Points on a hilly landscape, in no order, each with its height.
A ball rolls from a point to the lowest of its 2 nearest points, and stops where none of them is lower. Distance is the straight distance between rows; heights are no part of it.
k_109 h=459: [130 160 103 154 144 131  88 140  84 131  73  91 131  94 196 117  93 174
 148 127 198 122 123 104 105 148 206 147 111  97  92 144 121  96  76 137
 143 134  77 117 118 105 134 133  96 124 104 166  90 149 202  69 201  91
  96 129]
k_265 h=325: [ 73 146 120 120 130 105  79 117 174 188 123 113  87 122 122 125  88 104
 116 102 105 146 179  90 103 106 144 114 110 102 114  37 146 134  74 104
 152 135 125 106 142 117 132 108 199 133 152 105  75 112 153 148 131 107
 128 113]
k_931 h=698: [130 157 133 126 130 161 149 183 120 102 155 132 154 149 107 185 146 104
 137 117 136 118 109 166 159 186 147 115 173  82  78 176 152  92 176 117
  61 100 151 128  99 164 178 110 127 108 137 123 113 146  87 134 136 148
 190 118]
k_394 h=157: [130 113 130 103 152 154 168 141  78 108 148 148 128 135  90 132 100  70
 115 117 120 153  65 162  56 141 110 143 148 146 152 149 139 116 161 126
  51 143 126 134 120 140 175  98 122  96 150 155 187 106 154 113 123 138
 166 135]
k_716 h=385: [139 109  99  91 173 173 113 155 175 141 137 124 136 135  60  99  94 136
 128 121 103  93 173  79  87 190 119  86 114  79 107 147 159  78 182 110
  92 184 143 112 147 119 154  88 143  95 202 132 158 157  64 108 143 139
 149 109]
k_221 h=409: [ 94 102 117 129  78 131 177 151 179 152 114 147  81 210 138 167  77  96
 175 139 177 115 167 135 126 113 114 178  95 178  88 101  95 158  58 106
  97 100  65 102 142 122 140 112 168 125 184 137 106  87 140  98 129  90
 119 128]
k_412 h=418: [126 120 132 117  99 114 193  90 166 126 140 131  59 109 122  99 110 148
  98 128  84  97 186 167 137 113 111 135 118 139 164 112 114 168 133 138
 159 104 146 130 188 100 152 167 135 143 172 176 161  79 117 153 105  85
 111 169]
k_59 h=313: [165 130  94  94 139 135 140 118 139 178 105 100 171  99 142  78 122 120
 133 176 136 145 130  98 165 117 147 144 157  95 174 115 111 114 172 122
 152 105 207 181  52 132 117 132 102 173 129 132 161 164 162  93 150 120
 127 124]
k_571 h=268: [105 129 126 107 136  73  90  79 129 135 120  73  78 121 150 139 154 117
  96 112 144 138 100 122 148 102 111 105 113 101 106 121 102 117  59 162
 118 123 122 200 115 145 183 125 195  85 116 128  79 104 125 137 140 121
 127 147]
k_326 h=561: [133 152 127 153 111 116 155 158 118 108 142 178 164 153 154 130 131 116
 206 142 146 161 111 133  96 100 123 206 136 223 132 135 133 153  84  70
 149 127 127 174 137 144  40 137 133 135 119 118 130 103 154  76  92  90
 138 115]
k_604 h=641: [167  82 143  96 162 153 141 154 146 143 123 108 160 163 103 102  88 141
 214 153 140 153 150 163  97 122  93 173 127 134 105 153  60 111 136  80
 116  99 178 135  51 126 102 106 155  93 131 124 175 138  83  61 121 140
 112 138]
k_831 h=730: [149 127 145 130 140 138 160 145 110 116 111 148 133 156 112 132 127 100
 170 125  98 182 121 160  58 166 134 168 182 139 134  84 135 131 116 111
  94  65  95  84  67 117 149  89 162 144 138 149 203 141 132 122 134  91
 181  88]
k_400 h=328: [145 159  88 133 121 151 143 138 137  70  90  85 150 111 173 153  95  92
 144 143 182  68 145 160 138 101 102 170 122 128 122 146 149 116 192  53
 100 143 128 135 106 108 119 133  62 111 153 108  86 111 127  73 113 105
 117 159]
k_983 h=311: [ 71 100 170 123 114 134 138 131 125 109 182 170 108 143  86 192  97 131
 128 119 142 105 157 161 113 158 120  89  84 157 131 172 142 135  88 147
  77 124  98  40 198 110 125 121 153  75 169 137 148 104 148 152  78 126
 134 125]
k_609 h=601: [149 172 197 123 199 117  66  96  66 121 108  91 155  41 117 135 121 115
 139  82 120 157  90 129 136 111 137  93 144 108 141 117 123  82 175 129
 163 128 174 115 134 135 117 123  96 125 101  89 140 113 164 136 115 165
 138 114]
k_899 h=167: [102 100 179 176 105 133 117 120 136 185 169 169 130 157 128 155 135 132
 131 120 140 150 110 134  99 129 183 138  93 179 111 133 110 134  48 148
 159 130 103  69 169  96  82 103 107  96  79 136 122 172 166 142 132 126
 100 143]
k_301 h=788: [102 160  92 119 115 136  84 139 136 140  95  81 143 100 165 126 125 109
 138 160 179  87 184 113 166 116 140 100  69  70  92 107 106 130 118  90
 112 147 123 103 132 116 130 126  95  97 144  83  44 146 168  97 134 121
 101 148]
k_119 h=718: [118 149 148 142 129 138 150 155 121 126 117 149 126 136  73 133 128 112
 124  94  84 168 105 134 102 176 168 122 188  90 126  88 161 113 131 134
  94  81 145  93 101 144 165  89 149 159 108 172 136 162 130 153 156 101
 198  79]
k_950 h=334: [ 92 146 170 141 146 120  92  93  87 153 163 150 128  93  84 104 163  92
 102  94  90 155  92 110  63 111 136 100 162 159 181 113 160 114 111 154
 137 186  93 148 154 129 102 124 143 167  82 127 144 136 153 160 133 160
 140 110]
k_201 h=725: [131  87 167 140 134 128 141 101 162 142 163 141 142 108  99 122 148 164
 105 126 109 126 121 147 189 123 111  83 118 169 177 171  87 128 148 150
 170 114 143 111 153  96 117 180  86 129  99 134 170 130  90 160  90 138
  89 158]
k_585 h=617: [139 115 103 155 101 146 121 163 147 163 122 152 163 161 101 116 154 141
  91 140  79 101 181  50 116 158 140  91 138  83 119  99 186 138 176 129
 143 161 118 111 120 137 132 103 114 156 120  99  75 168  83 165 144 155
 149  91]
k_769 h=536: [140 146 154 117 137 124 116 145 112 154 138 134 157 129 163 152 114  82
 251 126 165 200 118 177  93  60 126 203 144 200 115 124  84 131  75 109
 140 103 136 134 103 154  67 123 136 131  91 122 119 150 156 106 106 114
 129 151]
k_471 h=645: [134 129 115 154 130 155 130 142 113 121 109 163 141 107 117 120 123 179
 116 115 121 115 130  84  84 183 181 131 118 118 120 144 168 106 145 101
 135 166 107  81 154 103  79 112  79 127 134 131 121 145 133 147 156 105
  92  78]
k_994 h=131: [153  93 128  87 145 131 144 104 146 135 136 132 116 138 170  79  85 146
 185 117  86 153 152 146  57 119 109 223 126 207 131 120 111 176  42 115
 187 146 135 157 110 120  79 115 172 124 148 115 157 121 140 109 103  87
 122 143]
k_290 h=95: [ 77 143 183 163 137 183 116 114 130 144 151 185 136 184 111 134 109 115
 143 123 166 140 119 135  95 103 139 169  92 187 126 124 113 105  37 137
 131 185  54  71 175 113  50 132 145 110 157 131 117 126 151 101 135 121
  91 137]
k_550 h=338: [123 108 144 117 134 137 115 117 149 124 204 161 128 150 121 185  96 139
  89 130 151  91 120 150 121 158 145  82  92 122 127 188 128  93 101 183
 100 174 103  88 190 124 159 116 127  89 136 108 136 161 136 183 107 106
 160 154]
k_321 h=353: [ 92  93 131 107  97  91 133 113 152 156 122 106  57 133 120 145  97  65
 133 122 116 146 166 120 116 100 107 121 105 115  84  72 155 162  61 130
  90 111 130 141 167 138 150  95 179  59 158 101  98 101 147 152  86 120
 131 153]
k_151 h=686: [104  84 106 135 119 156 124 155 182 127 139 139  81 190  74 104 107 183
  67 110  78  99 169  90 106 216 119  97 114  95 133 125 173 117 119 164
  97 164  91  88 171 105 145 137 153 139 170 128 109 120  59 133 137 113
 129  89]
k_491 h=606: [107 144  91 141  90 132 112 183 118 146 135 162 132 182 129 149 129 122
 125 158 157  96 143  78 147 124 123 103 125 118 112 143 163 162 133 134
 134 157 120 146 147 155 113 145 147 144 159 105  95 140  88 146 165 131
 133  94]
k_542 h=215: [ 72 113 162 121  93 105 128 114 128 170 156 159  85  95 128 149 117 131
  99 126 147 136 141 117 168 128 181 118 110 148 149 128 111 129  83 155
 157 108 133 116 141 121 120 147 122 106 119 144 124 146 188 172 128 143
 113 144]
k_445 h=745: [199  81 117 127 142 142 133 123 157 121 138 125 157 114 129 120 144 149
 144 133 135 109 137 147 109 138 147 142 105 100 157 139 113 101 155 129
 151 137 145 103 118 105 126 120  81 117 134 117 148 184 162 129 141 140
  95 159]
k_932 h=677: [125 111  91 161 116 175 166 166 142 109 121 129  85 174 123  75 114 168
  67 132 106 107 128  91 150 208 129 144 127 102 108 144 156 153 135 148
 101 136 104 147 113  94 133 146 145 135 149 168 119 122  64 118 171 117
 122  93]
k_259 h=465: [126 132 153 148 149 139 152 116 116 121 103  98 144  91 141 121 133 133
 145  92 108 158  76 151 112 100 147 156 171 184 162 131  76 142 132 101
 151  70 130  99  89  98 103 180 126 169 101 200 158 101 163  86 145 103
 125 132]
k_495 h=393: [107 162 114 110 117 153 182 156 150 105 137 140  82 135 104 135  94 105
 128  98 101  83 172 157 110 115 129 166 124 133 169 114 147 143 181  94
 125 130 134 121 156  98 123 111 145 136 182 156 132  99 110 124  99  66
 148 143]
k_26 h=595: [ 73 163 116 160  99 115 110 163 104 147 148 166 131 141 131 144 139 109
 142 119 141 111 135  78  91 119 167 139 123 148 101 102 165 147 101  93
 126 150 130 156 158 149  68 105 146 109 121 102  72 127 138 131 138 116
 127  91]
k_962 h=625: [152  76 113  96 126 131 144 162 143 150 153 142 160 172 131 120 117 153
 162 189 145 133 105 111 137 155 101 169 129 146 103 184  91 127 150 132
 124 129 166 193  87 143 129 124 158 103 144 118 168 173  83 104 128 163
 137 136]
k_524 h=690: [146 150 165 131 121 138 158 159 108  59  91 133 176 128 110  97 127 151
 193 138 109 195 147 161  78 153 101 159 133 145 107 133 141 129 176  47
 111  89 148  68  79 125  93 107 102  89 107 116 187  88 146 109  90 118
 112  93]
k_142 h=154: [145 138 109 106  97 119 162  88 202 124 129  98  51 121 138 114 144  98
 101 107  73 131 135 145 138  94 106 155 163 109 128  64 134 164 124 146
 158 114 130 196 119 122 162 109 165 178 117 136 103 107 113 158 118  94
 129 184]
k_772 h=96: [134 119 168 127 138 113 153 135 126 123 177 162  95 159 138 156  99 151
 134 119 148 124  85 168 122 125 158 170 146 145 147 184  76 127  70 183
 144 124 101 144 152 140 130 137 150 136 130 159 174 138 129 114 152 118
 138 134]
k_154 h=581: [106 179 100 155 119 109 133 161  65 114 138 170 144 136 164 110 130 103
 168 145 159 126 109  75 124  78 169 163 143 185 135 137 171 152 148  94
 142 167 147 191 136 172  49 132 130 160 143 113 102 120 137  92 126 127
 141 105]
k_771 h=430: [ 85 136 121 129 103 112 160 162 181 130 127 115  71 186 130 194 119 103
 131 126 137  91 179 168 173 102 106 136 123 126 110 113 124 163  86 149
  86  82  80  97 138 129 155 148 184 158 180 153 104  91  87 111 114 108
 152 146]
k_756 h=170: [167 152  88 131 159  92  73 131 129 134  94 108 140 146 168 126 164 134
  87 118 125 125 110  97 128 101 143 109 124  67 131  83 126 120 113 174
 133 154  83 140 111 164 172 145 106 194  97 148  78 113 149 110 180 131
 126 105]
k_555 h=178: [111 114 111 162 118 141 141  86 156 170 116 118 148 111 135 110 182  97
  60 121  65 170  80 112  87 132 144 150 174 123 152  63 155 134 109 132
 118 134  94 147 109 120 124 115 120 151  86 156  98 164 135 144 139 136
 116 123]
k_214 h=272: [109 108 152 140 118 133 133 119  78 114 145 121 112 133 107 165  69  89
 120 138 159 145 118 190  81 135 132 116  83 161 126 162 144 115  74 184
  68 129  65  46 200 113 180 108 121  81 159 162 199  92 206 107 111 144
 147 135]
k_97 h=196: [125 169  95 134 117 115 131 137 191 115 127  92  87 126 150 158 155  87
 156 113 119 102 143 148 172  68 131 143 140  91 127 110 115 113 144 114
 120 116 160 169 114 144 166 140 160 149 131 119  74 134  93 129 123 100
 152 147]
k_387 h=672: [ 90 149 106 128 104 146 145 129  83 151 158 154 134 109  97 142 127  76
 100 179 166 124  98 126 222 111 130  78 117 158 175 201 134 150 193 140
 101 141 134 142 145 161 128 161  91 145 132 137 159 139 114 156 133 197
 141 169]
k_269 h=654: [142 113 117 173 122 128 113 120 132 129 144 124 196  96 125 111 172 180
 108 151 139 120 103  86 211 130 146  81 128 116 152 164 101  93 196 118
 189 123 170 168  94 121  79 156  69 163 100 128 103 142 105 124 154 141
  87 129]
k_636 h=279: [ 95 131  89  91 134  99  96 135  92 188  92 100 144  99 142  88 129 123
 144 181 148 176 135  76 180 119 152  93 157  84 109  79 116 172 133 128
 134  97 191 155  45 156 150 135 133 158 122 135 176 140 172 129 148 162
 140  92]
k_468 h=77: [117 137 114 124 131 119 169 118  80 123 146 153 118 168 128 147 131 104
 139 123 149 172  66 146  99 120 132 185 169 202 167 155 104 145 117 147
 112 126 102 148 116 141 130 135 117 143 162 181 202 112 132  95 137 123
 151 133]
k_251 h=433: [125 142  92 115 171 138  75 129  86 101 102  90 115 106 163 108  83 141
 127 131 196 114 104  92 119 194 164 166 111  73  82 134 115 101 119 120
  89 149 121 147  81 125 170 110 125  82 170 155 121 175 166  67 210 101
 129 113]
k_975 h=231: [106 149 134 134 128  76  93 101 172 100  99 104  79 108 152 157 167 123
 106  59  98 129 126 125 101  86 111 105 131 120  82  86 126 118  55 148
 136 103  91 142 157 142 167 122 158 111  89 131  54  84 150 130 111 101
 102 119]
k_320 h=655: [138 171 145 133 158  81 103 125  98  84 150 118 136 135 132 144 158 156
 112 112 116 139  68  95 153 132 136 118 176 129 112 153 138 105 128 163
 130 118 141 206  99 164 139 137 167 151  93 139 144 145  72 148 174 137
 156  88]
k_724 h=673: [173 129 164 106 134 121 134 132  98  79 144 125 127 109 129 107 107 166
 194 152 160 166 159 149 122 135  72 133 104 155  95 145 120 145 177  61
 132 106 179 135 106 125 111 140 126  75 149  94 200  70 103 117  75 138
  93 122]
k_518 h=410: [142 113 101 108 159 160 104 134 155 142 129  95 138 138 110  88 100 161
 101 128 140 109 127  71 131 203 150 132 102  67 100 139 122  98 136 130
  91 149 156 143 101 118 161  96 138  85 153 104 114 187 116  84 173 127
 109 113]
k_115 h=441: [152 104 125 104 130 124 184  75 157 118 104  93  83 115 157 121 110 118
  96 126 120 121 127 180 116  98 105 151 100 147 150 103 106 142  92 141
 129  79 117 109 138 113 172 144 121 113 132 141 152  97 153 125  83 129
 114 176]
k_570 h=262: [130 173  97 132 110 128 116 137 156 170  91 134 132 159 168 127 109 111
 120 112 131  98 157 117  89  77 156 151  93 133 136  49 139 137  88 143
 155 173  98  75 189 126 118 116 134 185 132 126  67 110 198 111 199  73
 138 121]
k_632 h=632: [152 119 161 105 146 105  97  64  75 119 139 109 109  61 134  82 145 177
 115 111 116 145  79 112 176 135 111  81 148 112 158 126 144 130 168 137
 209 138 177 206 143 114 128 125 115 138 121  86 170 109 117 166 126 127
 106 119]
k_838 h=217: [103 149 184 122 162 123 121 100  72 103 140 148 116 121  74 143 103  84
 128  87 115 150  83 166  48 133 109 137 155 174 136 134 132  98 106 170
  89 136  93  85 167 147 170  99 165 114 155 164 212  89 169 114 145 144
 171 114]
k_482 h=708: [109  92 150 158  89 132 145 138 140  92 116 155 122 129 108 132 145 174
  85 138 101  85 167 129 128 166 106  78 105 119 111 120 154 143 151 137
 114 117  69  55 162 101 124 142  90 103 126 139 121  98 106 163  96 148
 101 114]
k_721 h=363: [159 160  94 118 120 152 171 131 119  98 119 104 128  76 122 117  90 106
 139 131 157  91 141 163 150 121 164 154 105 119 186 141 138 117 215  82
 126 132 185 140 128 112 107 147  94 131 195 152 134 134 126  84 115  68
 130 161]
k_381 h=159: [128 129  70 124 101 110  96 108 105 122 108 101  94 141 191 101 131 125
  52 147 173 115 103  85 138 147 152 109  89 109 145 111 150 136  99 181
  95 156  61 193 120 142 171 148 115 131 136 156  92 126 145 116 187 135
 135 135]
k_872 h=381: [143  95 153 129  72 109 162 148 148 129 124 152 103 153 151 154  94  94
 201 131 131 138 172 155  89  78 100 172 107 149  80  67 105 153  80 100
 111 101 130 120 148 137 118  87 162 103 144  96  93 109 131 126  69 108
 124 121]
k_164 h=168: [169 130 144 124 155 114 154 108 141 106 151 124  95 155 128 127  89 143
 167  83 115 108 111 151  62  99 133 192 144 183 146 124 112 155  57 138
 177 118 109 143 145 121 125 120 180 147 152 162 168  94 145 116 126  52
 139 134]
k_71 h=404: [ 88 169 145 125 142 151 130 137 113 146 166 156 145 110  80  73 108 129
 162 114 114 123 155 118 106  96 125 152 143 170 172 146 114 144 160 101
 164 134 140 104 120 108  77 142 142 182 128 156 151  99 109 107 128 112
 120 119]
k_488 h=775: [140 114 124  99 111 157 115 129 127 121 132 117 157 118 130 126 123 149
  73 167 164  68 138 129 175 199 124  57  75  64 102 153 144 136 158 118
 122 163 152 111 142 118 179 125  84  64 145  73  81 153 129 148 127 134
 123 177]
k_249 h=562: [156 123 151  89 167 134 114  76 101 183 113 107 181 108 167  94 120  73
 190 130 157 175 120 150 101  66 128 178 126 143 127 111  84  93 110 102
 126 140 172 135 103 143  89 118 107 100  84 110 133 175 193 111 125 165
 114 157]
k_885 h=659: [182  92 129 113 157 108 130 129 112 133 131 121 146 132 113 135 121 136
 226 156 153 162 164 177 132  76  56 160 118 181 111 134  63 144 139 104
 137 130 132 128  91 145 104 126 145 103 105  99 187 103 121 110  70 169
 113 119]
k_807 h=236: [168 156 126 140 170  98 117 133 125  87  89 104 135 116 150 128 117 158
 161  84 109 117 138 135 121  72 114 150 166 117 105 125 111 130 145 123
 177 104 143 112 115 119 131 136 129 151 116 112 144 102 130  95 111 135
 133  99]
k_210 h=372: [121 109 168 138 128 139 103 147 102 149 159 191 144 137  97  93 131 133
 152 114  76 163 136  99  79 115 121 127 178 167 161  92 136 142 131 132
 171 157 153 130 132 123  73 101 186 180  92 114 158 138 116 163 135 140
 154 102]
k_286 h=171: [101 114 150 178 159 145 138 120 163 135 155 139 111 188 110 123 100 136
 159 103 110 124 127 146  72  95  96 168 126 212 133 139 108 137  48 117
 109 160  55 119 155  84  54 168 163 134 130 145 115  98 103  66 137 137
  87 133]
k_921 h=467: [113 120 136 127 109 133 159  67 151 105  71  88 115  83 159 129 127  89
  78  92 129 129 114 165  83 113 133 110  77 124 154  74 151 117  97 117
 105 105  98  82 152  81 171 100  76  68 132 128 109 105 192 126 105 113
 117 180]
k_206 h=615: [134 107 104 130 111  86 125 186 126 143 147 170 140 170 128 148 142 163
 161 188 124 126 153 104 166 122 121 116 160 115  95 177 118 145 145 163
 145 113 134 170  86 164 109 123 150 143  99 104 143 137  88 153 110 164
 133 109]
k_350 h=102: [109 107 135 131  86 114 141  89 162 172 131 156 103 128 139 122 164 102
 116 123  48 139 135 125 104  91 116 139 155 147 163  50 157 182 126 146
 173 142 107 146 155  98 131 119 164 201  85 126 108 136 132 180 116 102
 127 145]
k_190 h=218: [143 159 104 138 131 130  63 134 146 141  77 120 125 169 137 134 140 114
  90 117 133 118 133 109  83 121 153 116  88 107 112  91 141 118  86 157
 104 154  46  75 153 121 153 130 139 125 106 153  63 144 179 113 168 134
 121  94]
k_987 h=630: [165 126  87 129 112 139 133 208 105 135 112 152 175 124 105 108 105 183
 130 157 108  91 209  69 113 173 150 123 138  80 106 105 189 149 171 134
 143 148 126  70 126 129 119 125  93 165 135 115 131 121 127 135 166 119
 131  50]
k_896 h=113: [111 150  94 142 105 106  66 112 103  93 144 141  93 132 137 144 143 123
  50 113 153  78 104  93 135 153 130  85 108 126 130 172 163 132 103 186
  96 190  52 178 172 178 138 140 143 136 115 135  83 100  99 146 166 126
 123 117]
k_995 h=295: [ 95 185 116 122 135 121 111 142 148 127 129 104  79 128 116 148  88 120
 123  83 136  89 171 114 132 111 184 132 101 116 151  79 148 117 107 158
 141 155 109 120 173 124 134 139 166 172 174 139  96 119 155 119 169  83
 136 110]
k_399 h=781: [102  86 103 131  89 151 117 127 142 163 131 139 155 131 133 122 145 105
 109 155 145 122 151  91 125 166 134  86  83  79 118 106 131 139 140 102
 101 153 127 100 167 108 127 109  78  75 122  92  89 158 147 149 108 159
  91 134]
k_309 h=765: [161 102 111  82 133 144 134 160 127 135  84  79 154 128 119 102 135 152
 124 171 137 106 175 127 193 168  77  75  99  75  99 134 143 153 207  96
 102  99 162  99  81 114 172 142 109 112 158 112 144 123  93 110 119 156
 109 133]
k_131 h=360: [144 121 145  90 148 165 119 159 178 156 178 146 125 123  65 148  98 140
 116 105 136  85 161 126 117 200 162  95  95  87 136 163 123  65 140 157
 117 167 140  70 176 115 163 104 143 110 156 111 132 179  97 155 156 116
 160 120]
k_905 h=584: [141 179 156 104 186 130  82  67  80 119  89  84 150  67 143 117 128  78
 144  75 165 167  90 148 120  50 119 131 134 148 141 119  97  84 131 110
 138 162 137 132 126 141 145 136 122 118  93 142 124 111 189 107 148 156
 117 138]
k_158 h=618: [159 158 178 120 189 100  63  70  45  80 116 121 135  60 123  93 128 141
 133  65 117 139  96 115 117 120 120 107 185 146 154 119 162 116 133 136
 182 169 160 171 135 154 151 107 165 158  94 103 169  97 152 140 129 130
 161 107]
k_501 h=160: [120 143 105 139 117 125 106 136 105  70 131 123 107 155 129 160 153 120
  93 125 174  71 114 136 151 134  81 106 118 137  99 184 168 127 126 154
  61 164  79 112 169 141 145 144 107 103 139 106  99  96 117 131 110 159
 156 139]
k_256 h=661: [159 120 126 146 140 152 148 162 132  95 116 162 147 145 128 117 103 168
 170 115 133 120 155 111  49 135 109 175 111 149 103 150 147 102 125  88
 128 162 126 103 155 128  75 116 134  93 138 106 129 117 117 100  91 128
 109  92]
k_945 h=292: [ 81 137 138 133 143 123  90  88 108 122 146 137 123  93 108  95 175 113
  38 125  87 160  72 111 132 120 137  74 145  92 169 109 177 116 157 148
 148 186 125 162 150 140 132 152 122 171  85 126 115 126  94 181 140 133
 114 126]
k_648 h=237: [156 121 133 134 131 132 158 152 209 106 117 109 150 149 128 175 171 118
 124 118 124 117 136 146 153  88  97 141 139  85 126 137  97  95 180 114
 126  96 132 132 121 126 128 126 112 118  90  88  93 189  66 129 116 132
 145 170]
k_178 h=664: [105 151  84 137 135 145  97 150 111 151 148 124 172 109 124 141 165 121
  93 173 162 117 104  96 218 125 147  49 130 113 168 172 115 110 207 155
 115 147 136 150 120 148  90 166  73 191 118 150 110 159 133 157 163 190
 124 133]
k_404 h=343: [149  89 118  78 114 118 168 110 131 166 125 128 144 112 129 139 148  89
 164 176 136 165 124 146 180  98 124 160 147 116 160 130 126 130 180 101
 134  83 193 174  87 135 143 117 121 139 120 131 153 166 141 140 122 128
 139 181]
k_875 h=118: [147 119  99 130 160  89  77 100 139 128  56  88 125 138 186  92 163 146
 111 124  88 148 110  74 106 112 113 142 133 111  99  64  83 160  67 161
 155 132  94 169  95 144 152 124 158 164  77 120  87 128 159 107 152 137
 126 122]
k_364 h=734: [143 109 117 141 122 147 155 100 138 157 151 163 138 134 133  98 146 162
  92 130  98 120 122 109 123 118 137 123 123 146 165 139 109 144 137 140
 170 168 143 152 161 112 100 134  98 128 128 128 134 138 119 140 118 151
  82 155]
k_167 h=183: [147 130 147 142 139  84 113 102 103 107 103 115 101 126 138 140 151  98
 126 103 127 160 114 136 111 103  88 136 149 122 101  80 146 145  95 142
 143  90 106 134 129 128 146 108 130 122  85 105 119  72 166 126  99 131
 136 100]
k_920 h=285: [179 152 101 151 108 104 153 126 115  83  94 105 147 112 180 133 147 113
 189 120 139 124 143 151 116  69  80 169 174 141 132  95 150 140 185  81
 152 122 161 157 110 129 105 127  97 147 112 105 110  94 132  99  94 128
 134 158]
k_132 h=667: [117 162  98 135 152 129 166 127 144  98 136 117 103 134 111 114 132 123
  64 103  77 125  88 120 119 153 135 144 150 129 118 132 155 129 150 141
 105 124 125 172 110 129 146 133 123 152 137 151 130 108  80 126 150 110
 139 110]
k_547 h=275: [165 156 141 130 151 164 127 135 185 100 138  90 205 123 116 165 181 150
 122 109 129  73 136 167 189 119 114  70 110  73 139 192 111  81 200 109
 130 114 165  98 127 110 146 142  99 117 125  82  99 163  77 118  96 132
 125 170]
k_31 h=249: [104 102 142 105 129  78  71  98  95 220 132 127 134  86 142  96 112 130
 132 156 151 172 126 103 155 129 189  86 123 111 125 103 117 166  91 155
 176 111 189 128 106 131 124 143 119 104 103 116 148 159 199 167 149 167
 107  97]
k_280 h=246: [103 153 118 171 102 116 129  98 117 109 130 119 124 105 120 142 195  79
  36 131  87 147  87 117 130 106 153  99 132 102 172  94 163  91 128 164
  89 162  96 140 130 135 155 151  82 170  85 187  96 152 143 151 165 120
 112 150]
k_145 h=716: [ 99  89 164 133 137 167 159 105 136 118 129 145 118  96  76  96 129 160
  82 116  78 129 142 161 180 191 115  51 102 136 160 125 136 133 175 121
 139 100 153  73 138  90 139 146 108 108 156 146 159  99  98 179 100 134
  95 138]
k_52 h=679: [136  97 118 153 115 125 146 135  93 138  92 149 149 125 157 128 101 149
 160 178 183 145 161 122  97 146 136 165  95 146 127 131 110 138 110 102
 112 124  99  51 143 124 109 132  50  92 122 130 146 120 191 108 111 160
  95 113]
k_643 h=446: [ 92 124 134 144  92 131 140 168 162 135 147 156  94 198 122 193 149 162
 114 153 132 106 132 142 203 138  99 126 127 138  75 191 109 147  72 150
 101  98  94 117 138 141 139 155 181 175 145 131 123  95  51 160 108 167
 156 131]
k_963 h=643: [134 120 130 149 127  85  97 121  90 124 129 118 148 104 162 120 160 177
 105 136 123 162  64  73 190 152 157  82 161 147 125 146 143 130 156 151
 187 111 180 207  81 144 107 154 107 145  91 116 118 143 135 169 162 126
 111 104]
k_765 h=294: [131 109 106 140  91  84  89 123 179 136 135 105  87 160 184 171 163 175
 101 142 140 126  92 101 176 118 121 132  97 107  72 137 102 138  71 154
 176 119 109 194 117 162 153 127 161 115 104 111  73 148  95 152 145 148
  94 124]
k_778 h=707: [116 146 139 129 113 129 134 182 124 103 146 142 134 134  72 166 143 111
 138 104  70 121 138 121 124 176 134 109 159  85  94 125 181  84 149 128
  94 116 163 124 114 158 148  83 183 126 107 103 101 135  58 170 136 141
 185  80]
k_92 h=336: [171 131 137 116 144 130 138 121 130 143 121  98 110 105 121 141 150 119
 148 166 137 134 139 165 243 123 106 115 164  69 138 144  90 113 179 162
 105  54 185 159  82 138 166 143 142 165 128 145 181 149  84 137 108 153
 142 178]
k_21 h=697: [ 76 120 126 160 126 138 128 123 150  79 149 166 100 135  82 133 118 164
  84 110  76  93 162 109  94 210 129  48  87 103 129 153 209  97 133 124
  87 155  95  86 189  84 109 135 107  92 157 107  84 138 100 184  96 128
 134  95]
k_977 h=435: [ 73 148 148 129 128 140 152  94 131 167 134 128 137  92 151  94 117 122
 159 122 125 136 137 133 177 112 179 149 149 172 161 119  81 139 126 116
 176 106 173  99  94  99  75 183 118 169 129 198 128 136 153 102 151 101
  92 115]
k_82 h=680: [116 127 150 124 108 118 141 134  76  99 151 143 146 112 128 177 152  99
 133 164 178 130  93 183 208 105  74 107 160 146 122 207 119 136 170 111
  83 110 151 150 141 164 113 153 105 111 130 102 169 109  90 152  73 174
 162 184]
k_774 h=309: [182 150 137 132 132 136 112 143 130 103 108 104 177  94 109 152 180 165
 124 132 131 100 130 170 227 118 116  80 164  82 144 161  89  88 215 171
 155  85 162 114 119 146 162 156  87 184 100 121 147 140  98 156 123 144
 151 136]
k_576 h=503: [107 133 161 127 142 140 141 131 124 129 120 115 137 128 134 103 145 116
 204 114 107 181 109 145  95 104 146 201 163 197 107 129  70 149  62  66
 152  53 128 129  67 117  85 122 148 155 110 158 174 160 138  97 121 103
 142 123]
k_889 h=696: [134  93 161 158  83 134 175 152 107 121 131 156 145 128 109 130 140 147
 154 138 124 170 129 167  96 141 127 149 119 150 140 133 120 147 150  83
 116  69 139  76 134 120  92 122  67  87  98 148 162 120 162 144  76 129
  99 117]
k_685 h=771: [131 114 128  71 131 149 148 129 138 128 150 135 148 117 117 107 113 167
 111 179 165  81 164 137 213 196 106  67  98  93 132 210 130 134 182 124
 118 141 162 135  86 133 164 140 124  75 173  82 135 107  64 152  94 147
 130 172]
k_323 h=756: [167  93 124 101 142 168 143 121 131 142  87  86 140  99 123  96 114 147
 118 145 123 124 139 143 110 162  93 154 113 102 133 113 111 116 186  90
 123  95 175  96 104 110 165 124  91  90 163 128 168 122 117  89 121 134
 107 138]
k_307 h=689: [140 115 125 124  92 125 160 170 112 100 166 132 161 155 129 185 155 112
 121 179 165 117  75 166 182 156 101  92 149 121  91 213 120 118 144 125
  71  96 144 182 115 175 135 105 108  79 128 102 120 174  69 156 106 156
 168 178]
k_708 h=42: [173  85  98 116 147 117 114  89 141 156 108 120 132 154 203  74 138 153
 139 131  81 143 115 125  50 112  90 180 136 159 142  76 110 167  56 125
 194 160  98 159 103 134 109 129 158 143 106 100 118 155 131 118 116 138
 137 113]

Where does a ball stop that starts at each point below?
k_115 | k_167
k_256 | k_350
k_962 | k_350
k_643 | k_708
k_251 | k_468
k_609 | k_350

Call two points neighbours if one is among the 2 nearest of the other. Go from one point of each pair to the other, from neighbour to neighbour, staying as low as possible. Name the highest point that can't be avoided.
k_350, k_290 | k_404
k_896, k_708 | k_756
k_708, k_468 | k_164
